Each row is a point on a tangle of strands that fork, close into loops and nearly touch. The rows are in no order.
Two points are linked if the straight distance between their rows is under 36.6. Some points are linked to none.
K_88: [ 20 -23 -24 -21   2   0  29   7 -31  23  -6 -14 -25  20  12   9   3  17
 -12  22  28]
K_238: [  5 -43  37 -35   1  -4  -2  10   2  13 -14  -9 -25  30  14 -11  -4  27
   4  -6 -12]
K_650: [  7  15  -7  -1   7 -30   9   7 -41   5   3 -12  -5  -9   2  -7  -5  55
 -29   8  27]
K_874: [ -6   2 -19   1  -1  15  -4 -11 -12  -3 -22   5   5  -6   5 -14 -24  -4
   3  -5  17]
K_898: [ 15   4  -6   2   7 -21  14  20 -12  17  27 -25  -1  -2   6  32  45  26
 -28  13 -12]
K_820: [ -5 -23  24 -22 -15  10   3   8  30   4  -5 -10 -11  25  -7  -4   8 -11
  16  -7 -44]
K_514: [ 10   1 -12  11  11   9  14  -2  -8   5   6   0   1  11   3  26  21  -4
 -21   9  13]
K_539: [  7 -18 -10 -18   7   9   9  -4 -32   5 -22  -4 -18  19  16  -5 -27  24
 -10   5  42]
K_667: [  3 -17 -10 -22 -30  29  23  -1  12   3 -22   1 -18  29 -13   2  -7 -18
  20  -5 -24]
K_475: [ 10 -14  -7 -22   5 -16  13   9 -27  19  -4 -15 -21   4   5  -5  -2  34
 -15  22  25]
K_618: [ -3 -22  26 -13 -19  24   1  -9  21 -33 -12  13 -16  30  -9  -3 -10  -8
  12 -12 -30]
K_586: [ -4  -4  31 -31  12 -15  -3   8   2  20   1 -14 -13 -21 -16 -24 -14  38
   0   2  12]
K_807: [ -2 -12  20  -1  13   3 -10  -4  -4 -15  -7  -3   1   5  15 -10  -2  11
  -5 -12   8]
K_460: [ -8  33 -27  27   2  24 -11 -20  -2 -29   1  19  17 -13   4   2  -6 -26
  12  -9   9]
K_442: [ 12   8 -39   1 -24  37  30   2  -1  13 -19   3   0  11 -12  19  -7 -43
  21   6 -10]
K_373: [ -2   7  -4   9   8  22  -5 -20 -23 -38 -19   5  11   6  15  -2 -22   5
 -13 -20  35]
K_839: [ -2   2 -14  -8   3 -23  -1  17  12  40  18 -15   1 -22  -8   2  23   1
   6  20  -7]
K_443: [  6  10 -31  11 -14  36   7 -16  -1 -21 -15  20   8   4 -12   7 -12 -33
  24  -4  -3]
K_405: [-10   8  -2   2  -8   8 -14  -3  16 -10  -4   5   9  -5   0 -17  -8 -17
  31  -7 -22]
K_379: [-15  30 -25   2  -3  11  -5  -7  -2  23 -14   7   7 -25 -17 -26 -32 -11
  22   4  17]
K_294: [ -8  28 -17  14  -5  11  -8   5  21  14  15   0  21 -12  -5  21  16 -46
  28   3 -26]
K_225: [  0  26 -33  11  -1 -30   3  11  -7  34  22 -10   7 -27  -9   6  21  24
 -10  20   1]
K_86: [ -8  29 -24  19   3  20 -14 -20  -9 -35 -12  13  19 -14   2  -9 -23 -15
  11 -18  17]
K_939: [ -2   6 -12 -16   9  -2   8  -7 -26  15 -12  -8  -7  -8  -9 -13 -37  32
 -11   8  48]
K_580: [ 23 -17 -20 -21   4  -7  33  11 -30  24   3 -21 -26  18  12  22  19  19
 -21  22  17]
K_560: [  0  10   3  17  12 -26  -3 -10 -19 -22   6  -3  13 -10  11   0  -9  43
 -25 -17  30]
K_501: [ 10 -17  38  17   1  -3  -5  -1   1 -37   3  23   0  22  12  18  15 -24
 -31 -11 -14]
K_353: [-12  14  -3   3   4 -32 -16  11  22  25  31 -10   6 -30  -6  -1  21   9
   5  11  -9]
K_802: [ 11   2 -20  18   4  13  23   4 -10  14   5  -1   1  10  -1  39  16 -21
 -24  13   9]
K_74: [ -5  15  33  21  -5   5 -26  -8  24 -39  19  20  14   0  -4   4  17 -27
  17 -19 -29]
K_603: [-12   0  25  -9  10 -15 -18   6  13  10   1  -5   4 -22  -8 -26 -16  16
   9  -5   4]
K_916: [-12   5   5 -15  -3  -2  -7   7  16  39  -6  -2  -3 -20 -19 -33 -14   7
  27   8  -6]
K_230: [  4  -5 -14  -6   0   7   9   6   5  23  -7  -6   4   3   1   5  11 -20
  10   5  -9]
K_304: [ 21   0   0  -2  11 -20  18  12 -28   2  19 -17  -8  11  16  22  36  40
 -36   9   4]
K_824: [ -2   6  -2 -26   6   6   6  -6 -17  25 -18  -5  -9  -9 -15 -22 -38  27
   0   3  40]
K_481: [ -9  29 -31  11  -9  12  -8  -1  16  13   7   1  22 -17  -4   7   9 -40
  32   4 -15]
K_164: [  8  -5   7  15   4   6  10  12   2  -1  12   5   4  12   5  35  22 -30
 -28   7 -10]
K_62: [ -8 -31  25 -31 -13  11   2   4  10   4 -25  -3 -25  33   1 -16 -12  17
  12  -8 -21]
K_197: [ -7  13 -21  -3   5  -2   6  -6 -11  24 -13  -1  -2 -21 -13 -17 -26  12
   1   9  33]
K_261: [ -9  22 -40   8   3   2   8  -9 -11  26 -11   1   2 -20  -7 -11 -17   1
   3  13  32]
K_258: [ -2 -30  29 -25   5 -12 -11  13   7  18  -5  -8 -14   1   1 -23  -3  24
   7   4  -6]
K_840: [ -4   8   3 -27   9  -6   7  -1  -7  33  -3 -17 -13 -26 -21 -25 -22  31
   6   6  25]
K_479: [-14   4  -9 -13 -18  15  -9  -6   1 -10 -28   7   5  -3 -16 -25 -42  -2
  25 -12   3]
K_952: [ -3  18  27  30   0   2 -23  -6  18 -35  21  19  17  -1   1  12  20 -30
   2 -15 -19]
K_597: [ -4 -24  21 -20  -2  -4  -6   9  14  17 -11  -5  -9   9   4 -19  -4  10
  11   0 -17]
K_933: [ -7  20 -12  20  -7  28 -13 -21   9 -40   0  23  19  -8  -7   3 -11 -30
  32  -7  -9]
K_761: [ 11   1  -7   4 -15  28  21   7   2   5  -5   6   0  15 -10  25   0 -44
   2   6 -22]
K_10: [  3   0 -33  -4   0   0  17  -2 -16  37 -15  -6  -8  -4   0  -7  -8   5
   0  22  30]
K_113: [ 11   3 -19   4 -13  34  15 -10 -11 -16 -14  17   1  16  -7  14  -7 -34
   7   1  -7]
K_250: [ -2   2 -30  -3 -14  30   2 -14 -10 -11 -32  10  -2   5  -3 -13 -31 -12
  23  -8   6]
K_831: [  3   0  12  12   5   7   3  11  13   4   9   3   7   8   0  28  22 -31
 -13   2 -20]
K_502: [-12  31 -28  20   5 -21  -8   0   8  25  21   0   9 -34 -11  -4   0  12
   1  14  10]
K_736: [-10  -5  27  -4  13 -22 -21   2  11  -5   3  -5   4 -16   3 -18  -9  18
  -1 -11   7]
K_71: [ 13 -13   9  14 -13   9   2   2   1 -40   3  25   2  20   9  29   3 -42
 -22  -7 -21]
K_203: [ 17 -11 -38  -8   2   1  29   2 -36  24 -13 -11 -20  14  11   6  -3  15
 -10  23  39]
K_890: [-10  18  11 -22   9   0 -12  -9   6  14 -10  -3   6 -21 -21 -31 -38  18
   6 -15  25]
K_752: [ -7 -15  47   7  19 -24 -25   2  17 -18  19  -6   5 -12  12  -9  22  16
  -3 -21  -6]
K_252: [ 20  -6 -10   2  13  -9  19  -1 -43 -13   6  -8 -10  17  21  14  11  43
 -29  10  31]
K_796: [  0  18  -2   2  10 -31   3   4 -22   5   7  -8  -1 -22  -6  -7  -8  49
 -22   0  25]
K_98: [-13   9   7   8  12 -23 -21   0  15   8  16  -3   8 -26  -1 -10   4  13
   3   0   4]
K_517: [ -9  13 -12 -12   7   9   2 -10  -7  23 -18   0   0 -15 -16 -24 -39  11
   3  -1  32]
K_545: [  0   9  11  21  15 -33 -12  -3 -14 -21  19  -5  13 -18   9   4   7  47
 -24 -21  18]
K_246: [  0 -13  -1  -2 -33  29  22   5  23  -7  -4  10  -7  20 -20  22  -9 -40
  14   3 -37]
K_33: [ 11 -18   0  -9   6  14   9  -1  -6  12 -10  -2  -7  18  10   4   4  -3
  -3   4   1]
K_155: [  1  25 -13  16   9 -34  -5   4 -19   6  16  -6   6 -28  -3  -3   1  44
 -22   1  12]
K_753: [ -7 -23  25 -15 -23  20   5  -4  33 -28  -3  12 -17  31 -17   4  -5 -20
  12  -9 -39]
K_149: [  7 -30  22 -19   8   1   0   2  -1   5  -9  -6 -14  17  14  -6   4  15
  -6   1   0]
K_532: [ 10 -18 -11 -25   1  -7  17   9 -26  36 -13 -13 -25   4  -3 -11  -9  21
  -3  23  28]
K_124: [-17  31 -22  20   4 -16 -19  -1  24  22  26  -2  20 -29   0   7  18 -12
  11   7  -6]
K_267: [  0 -16  22  12 -13   6   9  22  12  -7  13   7  -2  12   4  32  10 -45
 -17   4 -44]
K_422: [  9 -22  27 -10  -6  23   5  -6  -9 -28 -18  13 -13  37   5  -1  -9   0
 -11 -11  -9]
K_680: [  4   2  24  13   7   8  -7  -5  10 -20   3  10   5   8   8   4  17 -14
  -6 -10 -10]
K_469: [ 12 -18  45  12  11  -8  -4  -2   1 -24   7  15  -3  23  13  14  20  -6
 -31  -8  -6]
K_177: [  6  -4  -4   0  11 -23   5   5  -7   6  16 -13  -4  -2   9  11  30  30
 -19  10   4]
K_773: [  0  14 -18  17 -13  31  -2 -17  10 -33  -5  23  13   4 -13   5 -11 -33
  27  -3 -14]
K_235: [  3  -9  16   8 -22  14   6   4  21 -27   5  17   2  18  -9  22  -1 -42
   4  -3 -41]
K_271: [-15  16  10  -1  -2   0 -30 -10  10 -27  -7   7  19 -17  -3 -23 -33  -4
  19 -27   4]
K_172: [-11   8 -12  -8 -10  13  -9  -6  -6   0 -27   7   4  -7  -3 -24 -33  -3
  16  -7  10]
K_397: [ -4  22 -47  12  -1  -8  12  -3 -14  33   0   1   1 -26 -12  -5  -7  10
  -1  20  30]
K_846: [  6 -21  -8 -13   3   5   7   2 -11  19 -13  -6 -13   8   9  -5  -4   9
  -2  10  14]
K_19: [  4  11 -13  14  13 -16   2 -13 -31 -22   1  -1  14  -3  13   5 -19  44
 -29 -13  43]
K_456: [  3  -1  19  25 -10  13 -12 -15   6 -60   0  35  10   9  -5   8  -7 -29
   3 -15 -14]
K_138: [  3 -17   5 -17 -18  24  10  -1  10   1 -15   0 -11  28  -4  -7  -1 -11
  16  -6 -26]
K_905: [  1  -5  -4  -1   7   2  -4   2  11  14   2  -4   6   0   6  -1  12 -12
   6   2  -7]
K_788: [-16  24  -5   7  -8   8 -25 -13  13 -25  -5  11  19 -22  -5 -21 -33 -15
  31 -16  -6]
K_657: [ 22 -26  12 -19  13  -1  22   7 -16   8   8  -9 -23  26  14  22  18  15
 -25  14  12]
K_685: [  5 -10 -10 -22  -1 -27  13  16 -11  41   4 -22 -15 -11  -9  -4  16  18
  -7  29  10]
K_584: [ 14 -37  21   6  -2  -1  21  21 -10  -3   9   4 -11  26  26  44  12 -24
 -45   9 -15]
K_150: [ 11   5 -40  -3 -21  32  23  -7  -4   4 -25   6  -2  11  -9   7 -12 -32
  26   2  -2]
K_553: [ -3 -11  14  -2  11  -3  -9   1   8   0   0  -4   5  -1  10  -8  10   5
   2  -4  -4]
K_793: [  1  -1 -28  -3   1 -15  13  20   7  40  14 -23   2 -17  -8  19  25  -8
   5  20  -4]
K_804: [  4  -7   9   6  14 -26   0   0 -21 -17  10 -13  -4  -4  15   0   9  45
 -26  -5  20]
K_799: [-10  25  -9  -5  10 -14   0   1   8  43  14 -11  -6 -36 -24 -18  -1  15
  14  14   9]
K_473: [ -8  19  -2  -8  15  -9  -5 -12  -8   3  -8  -2  10 -17 -13 -17 -38  26
 -11  -7  41]
K_627: [ 16 -28 -11 -32  -7  -5  18  14 -16  45 -13 -15 -30  10   2  -4   0  13
   5  23  17]
K_288: [ -5  12 -43   7  -3  18   5  -8 -12   9 -19   6   7  -5   1  -7 -11 -20
  14   6  17]
K_863: [ -1 -22  38 -18 -11   9   0   5  30  -9   0  -4 -12  26  -5  -6  13  -7
   9 -10 -45]
K_721: [  4  -1  -1  10  16  -8   3 -13 -29 -29  -5  -2   6   9  21   4 -16  38
 -29 -13  45]
K_453: [ 23 -25  15 -11  16  -2  23   4 -30  -8   8  -9 -27  30  18  19  15  27
 -35  11  21]
K_181: [-11  30   0  32   9  -1 -24 -12  15 -17  23   9  21 -14  10   4  20 -11
   3 -13  -1]
K_600: [ -4  22 -26  15   7 -21   2  -2 -15  14   9  -1   4 -25  -5  -2  -4  32
 -12   7  21]
K_634: [  2 -17  54  -1  -8   0  -9   5  30 -27   9  11  -2  23  -3  -1  15 -16
  -1 -14 -46]
K_585: [ -8   1  13   1  -1   6 -18  -1  14 -16  -3   4   9  -6   4 -17  -6  -6
  19 -13 -15]
K_129: [ 10 -17   2 -10  14 -15   7   5  -7   7   7 -13  -8   4  11   6  23  21
 -15  11   8]
K_530: [ -5   2   0  -4  -5  20 -13 -15 -12 -40 -24   8  11   2   6 -12 -34   2
   7 -28  14]
K_948: [  2 -12  31   8   0  -1  -1  19  19  -2  15   3   3  10   4  29  21 -33
 -17   0 -34]
K_363: [-13  26   5  -5  14  -6 -14 -13   4   4  -3   0  13 -23 -16 -24 -36  14
   0 -13  30]
K_686: [-10  -7 -15  -9 -21  28   0 -13   2 -23 -29   9  -4   8  -9 -15 -36  -4
  28 -12  -1]
K_85: [  6  10 -51   9   2  -4  25   6 -10  32   5 -11   7  -9   0  23  17  -4
  -4  19  17]
K_855: [ -5   8  20 -27  12  -8  -9  -2   3  21  -2 -12  -4 -23 -20 -27 -26  30
   4  -5  21]
K_841: [-17  27   2  23   5   0 -29 -18   4 -35   5  10  24 -21   8 -11 -18  -8
  10 -30  12]
K_878: [-13  -3  40  15  13 -20 -29  -3  18 -18  19  -4  13 -18   9 -12  10   9
   1 -27  -6]
K_853: [ -6  -9  34   7  17 -34 -18   4  14 -12  26 -10   2 -15  11  -4  27  24
 -10 -12  -4]
K_81: [ -6 -18  54   4   9  -8 -24  -5  11 -31   0  -2   9   3  13 -17   0  12
   2 -36  -8]
K_906: [  2 -14  13  17  -9   7   7  18   7 -16  11  13   4  13  13  39  12 -49
 -22  -1 -34]
K_375: [-13  18  17  18   5   0 -32 -13  11 -38   8   8  21 -20   7 -12  -9 -10
  17 -32  -4]
K_439: [ 13   4 -24   2 -16  31  24   7   0  13 -12   0   2  10  -9  20   1 -42
  12   7 -14]
K_97: [  0  -8  22 -26   7 -32   4  18 -18  21   8 -25 -24  -9  -1 -19   7  46
 -18  16  11]
K_746: [  3  13 -27  -4   0 -30   8  16 -13  35  14 -17  -3 -19  -7   0  20  24
 -12  23   5]
K_487: [ -6  10 -23  -8 -14   2   6   9  13  49 -15  -2   2 -14 -16 -19  -6 -20
  30  15  -1]
K_924: [  2 -17  16 -11 -11  18   4  -4  14 -14 -12   7  -9  23  -3  -5  -1  -8
  12 -12 -28]
K_84: [  4 -22  56   3  -8   2 -10   1  17 -39   0  14  -5  25  -2   1  10 -14
  -9 -17 -36]
K_813: [  0   0   1 -22   4 -11   9   7 -10  38   0 -17 -17 -22 -19 -22  -8  29
   2  17  18]
K_797: [-18  13  23  20  10 -12 -31 -10  16 -23  15   2  18 -20  10 -13   1  -3
   8 -26  -1]
K_994: [  3  14   7  26  -4  17 -13 -16   5 -51   3  31  13   1  -7  10  -1 -33
   8 -12  -8]
K_67: [  7  -8  36  18  -4   3 -14  -5   8 -45   3  26   4  18   5  10   8 -29
 -11 -17 -22]
K_701: [-13  29 -19   7  11 -14  -4  -3   8  33  16  -3   1 -40 -21 -14  -5  15
   7  13  13]
K_63: [  8 -17  18   0  -9  27   4 -15  -7 -38 -19  22 -11  31   0   2 -12 -10
  -3 -11  -9]
K_817: [ -4 -17  32  -2  15 -11 -17  -3   3 -18  -2  -6   5  -3  11 -10  -1  20
  -7 -18  10]
K_34: [  1  11   3  19  -1  22  -8 -12   1 -36  -3  22  11   2  -2   5   3 -27
   4  -9  -6]
K_270: [  3 -39  40 -31   3 -14  -7  16   8  20 -12 -10 -22  10   4 -19  -3  31
   4   3 -13]
K_266: [-15   7  14  -2   0  -3 -25   0  12 -10  -5   5  10 -14   0 -26 -24  -2
  15 -17  -3]
K_537: [ 21 -20  -8 -30   5 -18  27  19 -25  29   8 -31 -22  16   9  18  28  19
 -18  22   6]
K_490: [  9 -11 -26  -8   5   7  14  -6 -36  11 -20  -4 -16  16  14  -4 -25  19
  -8  11  46]
K_268: [ 12  -1  -8   9  17 -12  13  -5 -39 -20   0  -5  -2  14  20  11  -4  45
 -28   0  35]
K_366: [ -7  21   4  19  -4  11  -7   9  21   4  19   2  17  -5  -5  30  20 -47
  14  -1 -31]
K_446: [  4  -7  33  19 -10   9 -14 -10  15 -56   4  27   8  13  -4   5   2 -26
   6 -18 -24]
K_644: [ -7  13  12  -6   9 -38  -8  15   9  24  25 -17  -7 -31 -12 -15  20  30
  -8  12  -6]
K_284: [ -6  13  17  11  -6  10 -16  -5  24 -26  12  14  17  -1  -5   2  11 -28
  25  -8 -34]
K_725: [  5   4  13  16 -15  10  -5  -1  18 -31   8  24  11  10  -9  18   4 -41
   5  -5 -34]
K_620: [  1 -37  35 -27  -2   7  -2   2  -1  -1 -22  -2 -21  34  14 -13 -13  23
   3 -12 -10]
K_505: [  6  -9  -1 -20   6 -28   9  14 -23  20   5 -21 -20  -1   2  -9  12  38
 -18  21  12]
K_78: [  3  -4   8  -3   7 -37  -4  13   0   9  24 -18  -1 -14   7   4  34  32
 -15   7  -7]
K_370: [  3   8 -47   3  -2  -6  22  -1 -20  32  -7  -5  -5 -10  -4   0  -3   7
  -4  24  34]
K_259: [ 14 -20   3 -15  13  -2  16   5 -15  12   3 -11 -16  16  10  13  16  13
 -14  12  10]
K_767: [  8   9 -34  14   0  21  26   5  -6  26  -2  -4   5   5  -2  35  14 -31
  -6  11   7]
K_569: [ 12 -33  54  -4  -2  -2   4  11   9 -16   4  12  -9  32  10  14  14 -14
 -29  -4 -25]
K_96: [-18  22 -13   1  -4  -3 -13  -1  17  26   1   6   8 -26 -10 -25 -13 -17
  29   8  -8]
K_291: [ -6 -22  15 -23 -13   8  -2   5  10   6 -21  -3 -15  22   1 -22 -12  10
  17  -6 -18]
K_744: [  8   6 -53   5   2  -2  25  -3 -23  27  -6  -7  -1  -1   3  15   7   7
  -9  24  31]
K_59: [-19  35 -12  26   7 -10 -24 -19   4 -20   7   8  25 -23   4  -7 -23   0
  -2 -22  22]
K_106: [  3  12 -39   8   2  21  15  -4  -5  18  -5   0  10   3   3  15   9 -28
   2   7  10]
K_3: [-11  21  -4  20   8   5 -21  -9  11 -15   9   8  16 -15   7  -4   7 -12
   8 -11   0]
K_352: [-14  37 -29  26   1  -1 -18  -9  18   7  17   5  22 -22   5  10  16 -25
  15   0  -3]
K_445: [ -6  -4   9   5 -19  23  -4 -10  36 -28   5  13  -1  12 -18   2  -5 -25
  33  -5 -35]
K_694: [ -8  27 -41  19   3 -15  -4   1   8  25  17   0  12 -24  -1   7   9   3
   2  15   8]
K_828: [ -9  -6  17 -10 -11   3 -14   6  31  -2   2  -1   4   4  -3 -15   3 -12
  32  -7 -37]
K_305: [  1  12  -2  18  10 -30  -8   1 -13  -9  18  -6   8 -21   8   1  12  43
 -20  -5  12]
K_664: [  7 -10   7   6 -14  36   2 -21 -11 -51 -23  29  -6  26  -4   4 -27 -10
   5 -10   1]
K_784: [ -3  11 -36  -2 -16   7   7   5  10  38 -12  -2   7  -9 -10  -8  -3 -30
  30  11  -7]
K_119: [  0 -20   0 -18 -34  32  27   1  21  -4 -13   5 -21  32 -17  16  -8 -29
  15  -2 -30]
K_605: [ 21   1  10   3   9 -25  16  14 -19   6  25 -18  -6  11   9  30  48  34
 -39   6  -9]
K_865: [ 13  -1 -26  -1   1 -15  28  22 -11  37  18 -33  -7  -4  -1  33  34   8
 -17  19  -6]
K_504: [ -9  17  -9   6  -4  17 -16 -17  -7 -34 -17  13  18 -12  -1 -15 -35  -7
  13 -20  15]
K_927: [  7 -11 -22 -11  -5  20  12  -8 -15  10 -26   4  -6  15   7  -5 -11  -8
   7   3  12]
K_437: [ -6 -18   7 -23 -19   8   5   9  28  20  -8 -10  -7  19  -8  -9   4 -13
  24  -3 -38]
K_154: [  6 -11   7  22  -1   3   9  15  -1  -7  11   9   3  13  13  44  14 -40
 -37   4 -20]
K_789: [-13 -11  31 -13 -13  -3 -19   4  35  -8  -2  -3   2   5  -4 -24   1  -3
  29 -13 -41]
K_276: [-10 -13  47  -9   0  -6 -27  -4  15 -30  -7   1   8   5   5 -23 -17  13
   9 -36  -9]
K_365: [ 16   1 -20  -2   5 -17  23  17 -17  24  17 -28  -5   3   4  30  34  19
 -23  17  -1]
K_14: [-14  26 -12  15   6 -26 -22   2  26  20  29  -3  14 -33  -4  -1  17   2
   7   9  -3]
K_302: [-14  42 -22  36   2   4 -21 -15  14  -9  21  10  25 -18   8  11  16 -18
   7  -6   0]
K_993: [ -1  11 -40  11   5  16  10 -14 -17   6 -13   5   6   0   9   4  -5  -9
  -4   7  28]
K_715: [  2 -12  41   3  -3  12  -9  -5  11 -32  -4  11  -3  20   2  -6   4  -5
   0 -18 -22]
K_652: [-11  12   5 -10   7 -30 -11  14  17  36  27 -12  -2 -34 -17 -13  15  16
   9  18  -7]
K_207: [ -8   7  -7  -6   4 -18  -6   9  14  39  15  -6   2 -29 -14 -13   6   4
  10  18   0]
K_169: [ 19  -6  -5  -3  13 -17  20   5 -33  -3  11 -14 -12  17  16  16  23  37
 -32  13  15]
K_877: [ -4   9 -39   2 -13  24   0 -13 -10  -1 -26   9   3  -4  -4 -13 -22 -22
  24   0   7]
K_450: [-20  -7  31 -11 -14  -2 -25   3  29 -17  -6  -1   1   0  -8 -30 -15   2
  32 -18 -31]
K_562: [  2  -5 -27  -6  -4   9  10  -2 -14  26 -24  -2  -6   1   1 -10 -15  -3
   9  12  21]
K_951: [  0 -17  -3 -15   7   4   1  -2 -20   6 -20  -4 -12  10  11 -12 -20  17
  -3   4  27]
K_200: [ 22 -19   8  -7  17   6  19  -4 -30 -11  -2  -3 -25  32  20  12   2  25
 -29   8  31]
K_809: [  0  17  -2  14  -6  18  -4   2  16  -8   8  12  15   0  -7  19  13 -43
  11  -1 -24]
K_467: [-13  26 -26   8  -5   1 -14  -2  16  19   5   5  17 -22  -4 -11   0 -30
  31   6 -13]
K_571: [ -3  -3  30  -4  12 -42 -10   7  -8 -11  15 -16  -2 -17   3 -12   5  47
 -22 -10  14]
K_23: [  4 -25  56 -10  -5   3  -7   7  31 -14   5   1  -6  25   0  -7  17  -5
   4 -15 -45]
K_704: [-15  20 -16  15  10   0 -13  -9   4  -6   0   5  15 -17   5  -9  -8  -5
   5  -4  12]
K_818: [  3  14  -4  22 -11  19  -5  -4  13 -31   9  24  16   4 -11  22   3 -46
  11  -1 -24]
K_362: [ 13 -17  -7  -4  14   8  15  -8 -28  -5  -5  -4 -15  23  20   8  -3  22
 -19   7  35]
K_516: [  3  -6 -18  -7  -9  28   7 -11 -12  -2 -29   8  -4  15   4 -10 -16 -11
  13  -2   1]
K_875: [  8   1   3  -3  11 -30   5   6 -36  -4   6 -14  -7  -4  14  -2   3  54
 -31   4  23]
K_870: [-16   6  23 -16   4  -7 -15   7  21  28   0  -3   2 -22 -19 -30 -19   9
  22  -1  -7]
K_383: [ -2  -8  27   0   2   9 -14  -6  10 -24  -6   3   4   7   9 -15  -1  -2
  10 -16 -16]
K_242: [ -2   1 -23   7   7  13   2 -14 -16  -3 -16   1   2   2  13  -3 -10  -2
  -7   1  26]
K_844: [ -1 -20  29  -4 -24  10   3   5  32 -26   6  14  -6  25 -14  12   1 -32
   7  -6 -48]
K_167: [ 12 -20 -12 -18   2  -4  20  15  -3  39  -2 -18 -12   4   3  12  14  -2
   2  17   1]
K_988: [ 10 -25  16   8 -14   8  10   5  -6 -36   1  21   0  28  20  32   4 -39
 -34  -8 -25]
K_833: [  5  -4  -7   5 -24  27  13  -7  19 -18  -3  16   2  17 -18  14  -7 -36
  22   0 -29]
K_534: [ -4  -4  -6  -2 -21  28   3 -11  26 -21  -5  11  -1  15 -18  -2  -9 -22
  34  -4 -31]
K_257: [ -1   9 -26  -4  -9   9   7   8  12  30  -5  -4   9  -6  -2   1   7 -30
  22   7 -11]
K_887: [  2  -3 -26   1   8 -14  14   1 -21  14   2 -11  -4  -7   5   1   6  24
 -13  15  23]
K_287: [ -2  25 -42  16   5 -15   8  -5 -13  20   7   2   9 -22  -8   2  -1  18
  -9  15  25]
K_623: [-13  30 -22   2   2   3  -7  -3   8  37  -3   2   7 -32 -17 -24 -19 -12
  26  10   9]
K_56: [-11  23 -32  14   4  -3  -7  -2   9  19   6   2  15 -19   1  -2   4 -14
   9  10   9]
K_482: [-11  16 -17   6  -6  13 -14 -10   7 -15  -9   9  13 -14  -4 -16 -18 -16
  28  -9  -7]
K_883: [  5   9  25  29   1  -5 -17  -3  11 -32  15  19  10   8   4  22  24 -31
 -19 -12 -14]
K_700: [  0  -6  26 -30  10 -23   2  11 -12  21   4 -23 -19 -16 -12 -22  -7  45
 -11   9  18]
K_193: [-16 -11  38 -16 -10  -3 -24   0  22 -22 -14  -1   3   5  -3 -30 -25  13
  17 -28 -18]
K_710: [  1  16 -44  13   3  -5   9   2   1  27  11  -8  11 -13   0  17  17  -2
  -1  14  13]
K_297: [-18  34 -19  27   9 -13 -19 -12   4  -4   9   6  19 -26   2  -8 -17   4
  -1 -10  20]
K_466: [  6   2  10  26  -5   3 -10  -1   6 -38   9  25  11  12   6  28  12 -41
 -21  -9 -16]
K_706: [  1   1  -9  15  16  -4   4  -7 -10 -10   2   0   4  -1  11   7  11  17
 -18   2  21]
K_925: [ 15 -28  -7 -29  -5   1  21  14  -5  40 -17 -12 -18  19   5   3   3  -1
   7  15   3]
K_734: [ -5   7  14  11 -16  14 -12 -10  32 -31  12  17  10   6 -14   5   2 -29
  32  -6 -37]
K_837: [  2 -17   0 -23   2 -17   5  12  -6  38  -2 -14 -17 -12  -9 -15   3  16
   3  22   9]
K_946: [  0  -9  24   3  11 -39 -15  10  13   1  28 -15  -3 -19   5  -2  34  30
 -10  -2  -8]
K_819: [  1  -6   9  -3  -7  32  -4 -17 -13 -46 -26  13   0  19   3  -7 -28   1
  10 -21   5]
K_301: [ -4  -8   4 -10 -12   8  -4   6  22  11  -6  -4   4   6  -3 -13   5 -17
  26  -3 -31]
K_484: [ -7   9  19 -10  11 -31  -5  10   2  17  16 -15  -8 -31 -14 -18   5  35
  -9   8   3]
K_227: [  8  -7   2  -3 -10  24  14   2   3  -3  -8   8  -1  21  -5  12   6 -29
  -1  -1 -19]
K_310: [ 12 -35  27   2 -10   5  17  18  -5 -20   5  11  -5  30  28  37   6 -31
 -40  -4 -26]
K_279: [ 12 -13   8  -8   1  17  12   0  -2   5  -8   4  -1  22   5  10   9 -15
  -7   1 -10]
K_396: [ -8   2 -10 -11  -8  -2  -3   8  11  42  -8  -3  -2 -18 -16 -24  -7  -5
  25  14  -3]
K_83: [ 11 -19  34  -2  -1  11   2  -2  -3 -24 -10  17  -9  31   8   7   4 -13
 -22  -5 -11]
K_123: [ -1 -11  30   3  15 -32  -9   2 -10 -21  15 -13   0  -7   9  -3  10  45
 -21 -15  14]
K_459: [  9  -3 -36  -3   5  -3  22  -3 -37  13  -8  -8 -14  10  10   2 -12  26
 -15  20  43]
K_625: [  6  -4 -20   6  11  12  11 -15 -26  -5 -12  -1  -6  15  15   5  -7  11
 -14   7  32]
K_110: [  6   9 -11  12  -1  24   0 -10  -2 -22 -10  20   6  11  -2   8   1 -29
   3  -1  -7]
K_161: [  9 -16  39   5   9   9  -4  -7  -6 -28  -4  12  -5  24  11   4   9  -3
 -20 -10  -3]
K_660: [ -5   5  23  -4  11 -40  -9   8  -6   4  16 -18  -5 -22  -6 -16   3  43
 -16   2   9]
K_159: [ -4  14 -31   8   3  10   0  -5   2  12  -2  -1  12  -8   3   4   9 -21
   8   4   5]
K_557: [ -9  31 -13  26  -2  19 -19 -22   6 -36   5  20  20 -17   1   0  -3 -25
  21 -13   0]
K_928: [  7  -1 -17 -11   2 -25  12  17  -9  32  12 -23  -8  -7  -1   6  24  18
 -10  23   3]
K_105: [  5   3 -32   5   1 -10  21  22  -1  40  17 -30  -2 -11  -2  37  32  -4
  -5  18  -4]
K_550: [ -5   6  -5 -11  10  -5  -1  -9 -18   2 -13  -1   2  -5  -4 -12 -39  26
 -16  -2  44]
K_16: [ 15 -20   6 -26   8 -21  17  22 -10  25  15 -31 -17   9   7  20  36  21
 -23  17  -7]

A fork is a point with three links, a tip a point with one. Leave the first point through the second and follow the links. Name the first fork or tip that comes.
K_150; K_442 | K_16
K_550; K_939 | K_397
K_268; K_252 | K_207
K_167; K_925 | K_855

A tip is a point with one link. Name the tips that can be reached along the links from each point below, in the order of the rows.
K_752 | K_514, K_225, K_167
K_988 | K_379, K_584
K_84 | K_81
K_279 | K_150, K_16

Name the points in between on the shortest way along the links from the first point to the second, in order.
K_877; K_550 | K_250 > K_516 > K_927 > K_562 > K_10 > K_370 > K_397 > K_261 > K_197 > K_517 > K_824 > K_939
K_230; K_870 | K_257 > K_784 > K_487 > K_396 > K_916
K_446; K_443 | K_456 > K_994 > K_34 > K_110 > K_113
K_853; K_200 | K_946 > K_78 > K_177 > K_129 > K_259 > K_657 > K_453
K_865; K_123 | K_105 > K_793 > K_839 > K_207 > K_652 > K_644 > K_484 > K_660 > K_571
